Each row is a point on a tangle of strands that fork and nearly touch. The rows are in no order.
Points whose rows are less than 63.5 apart are linked; no others are. Some points are linked to none.
<229>: [ -6   7  39   3  14  11  29  31 -28 -21 -11  13  -2  10  11   5 -17 -46
 -35   1   0]
<54>: [-12  -1  -8  26  -3  -6  14 -46 -11  10  -9  48  -1  12   2 -14  -7  27
  17 -31  17]
<381>: [ 27  17  20   4 -21   9   9  29  -8  -2  -3   5  20  20  26  29  29 -22
 -13  -2  11]
<776>: [  8  18  -9 -38  26  10  -3  26  20 -15  11 -42  27 -17 -32 -13  21 -23
 -10  31 -11]
<983>: [  4  12   0 -31  34 -21  -2 -14 -12   8  -3 -54 -16  13 -17 -17  -5   5
  16  66 -19]
<84>: [ 18  -2   3  23 -57  -8   1   5  10   3  19  22  25  24  25  48   0  14
  25 -27  28]
<329>: [ 36  22  -6  -1  10 -16  24  32   0 -15  -2 -44  36   5  15  18  20 -27
   4 -11  22]
<641>: [-16 -14 -22 -16  -1  35 -20 -10  11  14   5   6 -18 -26  -5 -40  -6  35
  11  46 -25]
<560>: [ 17  -2   3 -24  48  14  39 -18 -14  -5 -17 -35 -18 -24  26 -15  41 -28
 -15  18  27]
<251>: [ -2  -3  -9 -27  17  30 -19 -19  -7  15  -8  -4 -14 -19 -11 -39  17  29
  15  51 -12]
<945>: [-13 -31   0  12  33 -27   9 -18  -8  -4 -13 -32   1 -25 -53 -19 -23 -14
  20 -13   2]
<851>: [ -8  -5 -28  25 -15  17  36 -13  18  -3  16  55   1   0  15 -16 -15  23
   7 -53   0]
<805>: [  2   5   3  10 -27 -40 -53 -27   6  16  17 -12 -30  26  -4  12 -12  35
  28  17 -23]
<276>: [ 11  16  16  16  -9  11 -10   1 -38  22 -22  37 -15  17  32  28  25  -1
 -21  -6   1]
<287>: [ 31  10 -58 -11  26 -18  12   6  23   4 -10 -47  45  -9   7 -10  31  -4
  24 -24  -1]
<222>: [ 18  13  -3  -2 -16 -11 -14   8  13  -1   9 -11   5   7  -3   8  14   6
  15   2  -8]
<307>: [  2  13  26   1  11  30  22  43 -13 -11 -12  23   8  -6  23  -2  -2 -33
 -36  -9  -1]
<216>: [  4 -11  -2  15 -44 -48 -50 -11  10   1  27 -12 -20  33   7  37 -15  30
  28  16 -21]
<909>: [ 18   1  -8  12 -11 -29 -11   1  20  -4   3 -35  18   5 -24  18  -2  -4
  21 -19  -5]
<505>: [ 24  32 -36 -33  22   6   0  33  28 -13   8 -52  38 -10   4 -13  32 -21
  -9  26 -10]
<193>: [-15   2   2  17  23 -31  10 -45 -20   2 -25   5   4   6 -14  -3   4  15
  23 -35  39]
<831>: [  8   1  20  -7 -28  19 -23   7 -11  13   1  39 -28   7  24   1  -2   9
 -25  32 -35]
<180>: [ -9 -22  10   2  -2 -29 -21 -20   1   2  -1 -16 -26  -3 -40  -1 -25   2
  24  17 -21]
<545>: [-24  -9   7   3  37   7  36  -9 -29 -14 -22 -21  -5 -33  -6 -25  -5 -25
   3  -4  25]
<144>: [ -9  13   5 -16  -5  -3   3  41  39 -18  19 -31  43 -10 -24  18   5 -44
 -35   3  -8]
<810>: [ -7 -21 -37   5  31   5  18 -30   2   6  -9  -5  20 -20 -34 -22  19  -1
  30 -43   6]
<342>: [  2   0  -8  -9 -13 -15 -36 -24   9  17  15 -17 -24  11 -11  -9   0  31
  29  32 -30]
<352>: [-23 -19   6  13 -18 -22 -14 -12   2  -3   1  12 -23  -9 -12   1 -34  11
  19 -11 -15]
<377>: [  4  -4 -21  -7 -18  31  -8  -9  13   4   3  32   2  -1  13 -15  22  13
   4   0 -13]
<418>: [-17  -5  44   4 -26 -28 -13   0 -13 -14  13  24 -35  28   0  14 -50  -7
  -7  27 -15]
<878>: [ 26  12  -2 -42  44  11  25  -2  -9 -10 -12 -43 -15 -11  26  -7  40 -35
 -14  37   7]
<865>: [-14 -29 -36  11  39 -20  15 -51   0  12 -17 -13   8  -6 -46 -17   6  17
  36 -30   9]
<397>: [  7   6   1  -3 -15  49  -2  41  -2  12  -6  53  -5  -6  33  -3   9   3
 -41  -4 -14]
<906>: [ 20  14  12  -1 -41  15   0  31  20  -8  14   8  24   4  13  30  16 -12
  -9  -6   4]
<947>: [-25   2   6  -4 -29  -3 -12  46  32 -25  25 -18  25  -8 -12  29 -10 -36
 -36  -6  -2]
<139>: [-14  -4   2   9  14  37  25  22  19   0   7  28  -5 -21  15 -34 -22  30
  -8 -40 -10]
<649>: [-21  -1  -4  -7 -30  35  -8  49  33 -20  25  26  18 -17  28   6  -8  -2
 -48 -21  -3]
<87>: [ -6  -9 -21 -22 -33  25 -25  12  24 -12  18  25  -2 -13   4  -2   8  10
  -2  13 -14]
<74>: [  7  13  44  25   4 -34  26  -6 -44 -14 -28  16  -4  16  17  28  -2 -16
 -15 -33  48]
<828>: [ 18   0 -15  -2 -53  13 -17  38  34   0  32  -1  38  11  20  37  11   2
  -3  -5  11]
<607>: [ 28  25  -7 -34  38  -3   6   1 -17   9  -2 -35 -14  11  30  -8  31 -17
 -16  50  -8]
<843>: [-21 -29   8  17  29 -25  20  -7 -10  -8 -24  -5   1 -22 -40  -6 -36 -12
  12 -44  10]
<942>: [ -1 -11  -8  20 -58  -2  -3  -2  15  -6  23  47   9  16  25  27 -14  13
  11 -29   8]
<472>: [-12 -32 -17  -2  11  -3 -10  18  36  -6   3 -33  23 -22 -46  -3   8 -19
  -5 -39 -10]
<659>: [  8   1  21 -26  47  -1  33 -39 -29   3 -18 -46 -31  -9  11  -6  16 -23
 -12  17  37]
<391>: [ 29 -23 -15  19 -15 -35  -7  22  27  -2   4 -42  34   9 -26  39 -10 -11
   9 -35   5]
<445>: [  5 -34 -33  11  29  -2   3  -8  25  -1  -7 -29  32 -10 -47  -9  13 -10
  18 -51  -2]
<532>: [ 20  15  30  22 -13   9  20  24 -33  -3 -17  30  10  13  37  44  25 -26
 -23 -24  23]
<714>: [  8   7 -11 -27 -28  32 -41  28  28 -11  22  24   4  -3  16   1  13   0
 -22  37 -19]
<148>: [ 18  31  -9 -13  20   1  27  44  15 -20   6 -52  48  -4   0  12  28 -43
 -13 -12  17]
<919>: [-10   0  19  19  28  21  25  21 -12  -1  -8  19 -16 -22   9 -29 -26  19
  -3 -30   6]
<503>: [ -9   5 -24  17   9 -21   0 -68 -11  25  -3  30  -6  21 -20 -14   4  41
  27 -26  24]
<561>: [ 22  -3 -15   6 -47   4   2  21  36  17  31   8  48  20  31  48  10   8
  28 -20  21]
<255>: [-12   0  44   2 -19  -9   1  30  -7 -18  12  25 -29  21  18  15 -53 -21
 -23   7 -16]
<958>: [-11 -12  -4  -9  -9  40 -16  -3   2  22  -4  30 -34 -14  16 -34 -13  41
  -7  33 -25]
<786>: [-21  -7 -10  17  -5 -14 -25 -65  -8  26   4  20 -23  15 -19 -14 -12  43
  31 -11   0]
<101>: [-18   1  32  22   7  -3  -5 -27 -23  15  -6  13 -35   0   0 -21 -48  30
  -4  17   0]
<732>: [ -8   0   7 -25  22  17   1 -17 -18   5  -6 -34 -21  -9 -17 -25   9   8
   9  62  -9]
<162>: [-22 -21  -6  10  13 -16 -13 -39  -9  17 -12 -28 -23 -17 -47 -17 -22  17
  24  21 -11]
<681>: [  5   9   3 -15  15 -21 -24 -22  -3  17  10 -39 -22  12 -21 -10  -9  20
  23  62 -32]
<511>: [-23  -3  -3  -7 -39  16  -9  46  39 -19  29   5  31 -19  13  22  -3 -22
 -34 -13   9]
<965>: [ -9  -5 -10  12  31 -32   1 -55 -23   9 -14 -22  -6  -5 -34  -9   1  21
  34 -14  26]
<402>: [ 16  10  36  29 -10 -14  17   5 -30  -2 -28  38  13  12  32  31   7 -13
 -18 -44  39]
<228>: [-13  10  38 -26  37 -29  15 -37 -40  -7 -14 -45 -31  36  -1  14 -19 -12
  -9  44  18]
<618>: [  1   4  29  19  -8  -7  -7 -10 -33  11 -22  39 -14  17  26   4  -1  13
 -13 -20   9]
<220>: [-18 -10 -44  -2  25  36  19 -20   6   2 -14  -1  16 -32 -21 -48  17   8
  22 -20  -3]
<885>: [  1   4   0  28 -22 -16  28  -8   5 -10  -8  37  26   6  -3  23  -8   2
  14 -64  32]
<302>: [ 21  14  17  -8 -11  13 -12   6 -24  16  -9  29 -19  15  21  15  26  -8
 -19  23 -18]
<940>: [-21  -4   5  19 -12   0 -23 -40  -9  26  -2  11 -32  -2  -7 -23 -29  45
  15  16 -12]
<959>: [ -8  -2  21  -3  -7  17 -15  -2 -16  15  -2  24 -38  -1   8 -23 -23  25
  -5  45 -30]
<633>: [ -3  -4 -17 -15  27  -1  -9  18  18  -7   2 -39  26 -19 -38  -9  16 -28
  10  -6 -14]
<669>: [-18 -15  20  14 -44 -34 -34   0  -1 -18  22  21 -28  19   5  26 -31   3
   4  20 -20]
<702>: [ 32  26  -8 -30  20   5 -15  12 -16  20   0  -8 -11  18  29  -5  39  -3
 -16  57 -24]
<668>: [ 33  21   9 -36  -2  11 -26  18   1   5   7  -5 -13  18   8   5  21  -2
 -11  64 -32]
<135>: [ -7   9   7   3 -18  39   2  39  10 -10   0  34  10 -14  21 -11   2 -13
 -31 -16  -6]
<956>: [  0 -19 -37  27 -41  13  21 -10  24  -2  21  50  20  11   7  15  -8   9
  10 -43  11]
<662>: [-13  -2  27  19  30 -28  30   3 -26 -22 -22  -1   3 -12 -15  -5 -29 -26
   3 -33  23]
<980>: [ -3  -1 -35 -15   1  39   6 -15  13   7   1  21  12 -12  -3 -34  27  10
  18  -5  -4]
<889>: [-18  -5  18 -13  38 -10  18 -40 -38  -1 -15 -42 -30   5  -5  -7  -9 -11
  -1  41  27]
<311>: [ -7 -19   3  18 -57 -32 -38   5   8 -11  29   9 -16  25  15  45 -18  17
  11  11  -4]
<130>: [-17  -2  34  21  21   4  17  -4 -20  -1 -16  16 -28 -10   4 -22 -35  13
 -10  -4   3]
<727>: [ -4   7   8  22   5 -19   5 -36 -25   9 -18  33   0  19  12   2   7  19
   6 -34  34]
<493>: [ -3  25  -4 -16   5  19  14  46  27 -19   9 -40  50 -12 -15  13  30 -39
 -28  -4  10]
<301>: [-12   7  41  15  25 -35  25 -17 -41 -11 -25  12  -9   3   9   0 -17 -22
 -14 -19  39]
<679>: [ 27  19   0 -34 -25  12 -30  35  26 -13  27   1   2  18   7  19  10  -4
 -19  61 -24]
<819>: [-22 -43 -17  15  25  -4   0 -26   0  13 -23 -33 -17 -31 -56 -30 -30   9
  21  -4 -11]
<651>: [-25 -13 -32  11   2  30  23   9  38  -6  27  36  -2  -9  11 -21 -24  30
  -1 -52  -4]
<169>: [ 18  20   3 -15 -13  35  -7  31 -16  14  -8  47  -8   2  30  21  27 -22
 -37  25 -16]
<859>: [ 26  15 -50 -18  27  -9  -3  19  22   1  -2 -61  34 -13 -10 -29  32  -4
  13   6 -19]

A fork is a point with three links. Follow the links from the first point to the second and name the forks in between, in order.
<342> / <786> | <302> > <727>
<956> / <144> | <727> > <302> > <135>
<889> / <135> | <810> > <727> > <302>
<287> / <607> | <810>

Follow the links from the first point to the second, and from the first to the third. Name the last point that the two ways share.
<641> / <505> / <307> | <302>
<649> / <87> / <505> | <810>
<311> / <54> / <493> | <302>
<144> / <786> / <472> | <727>
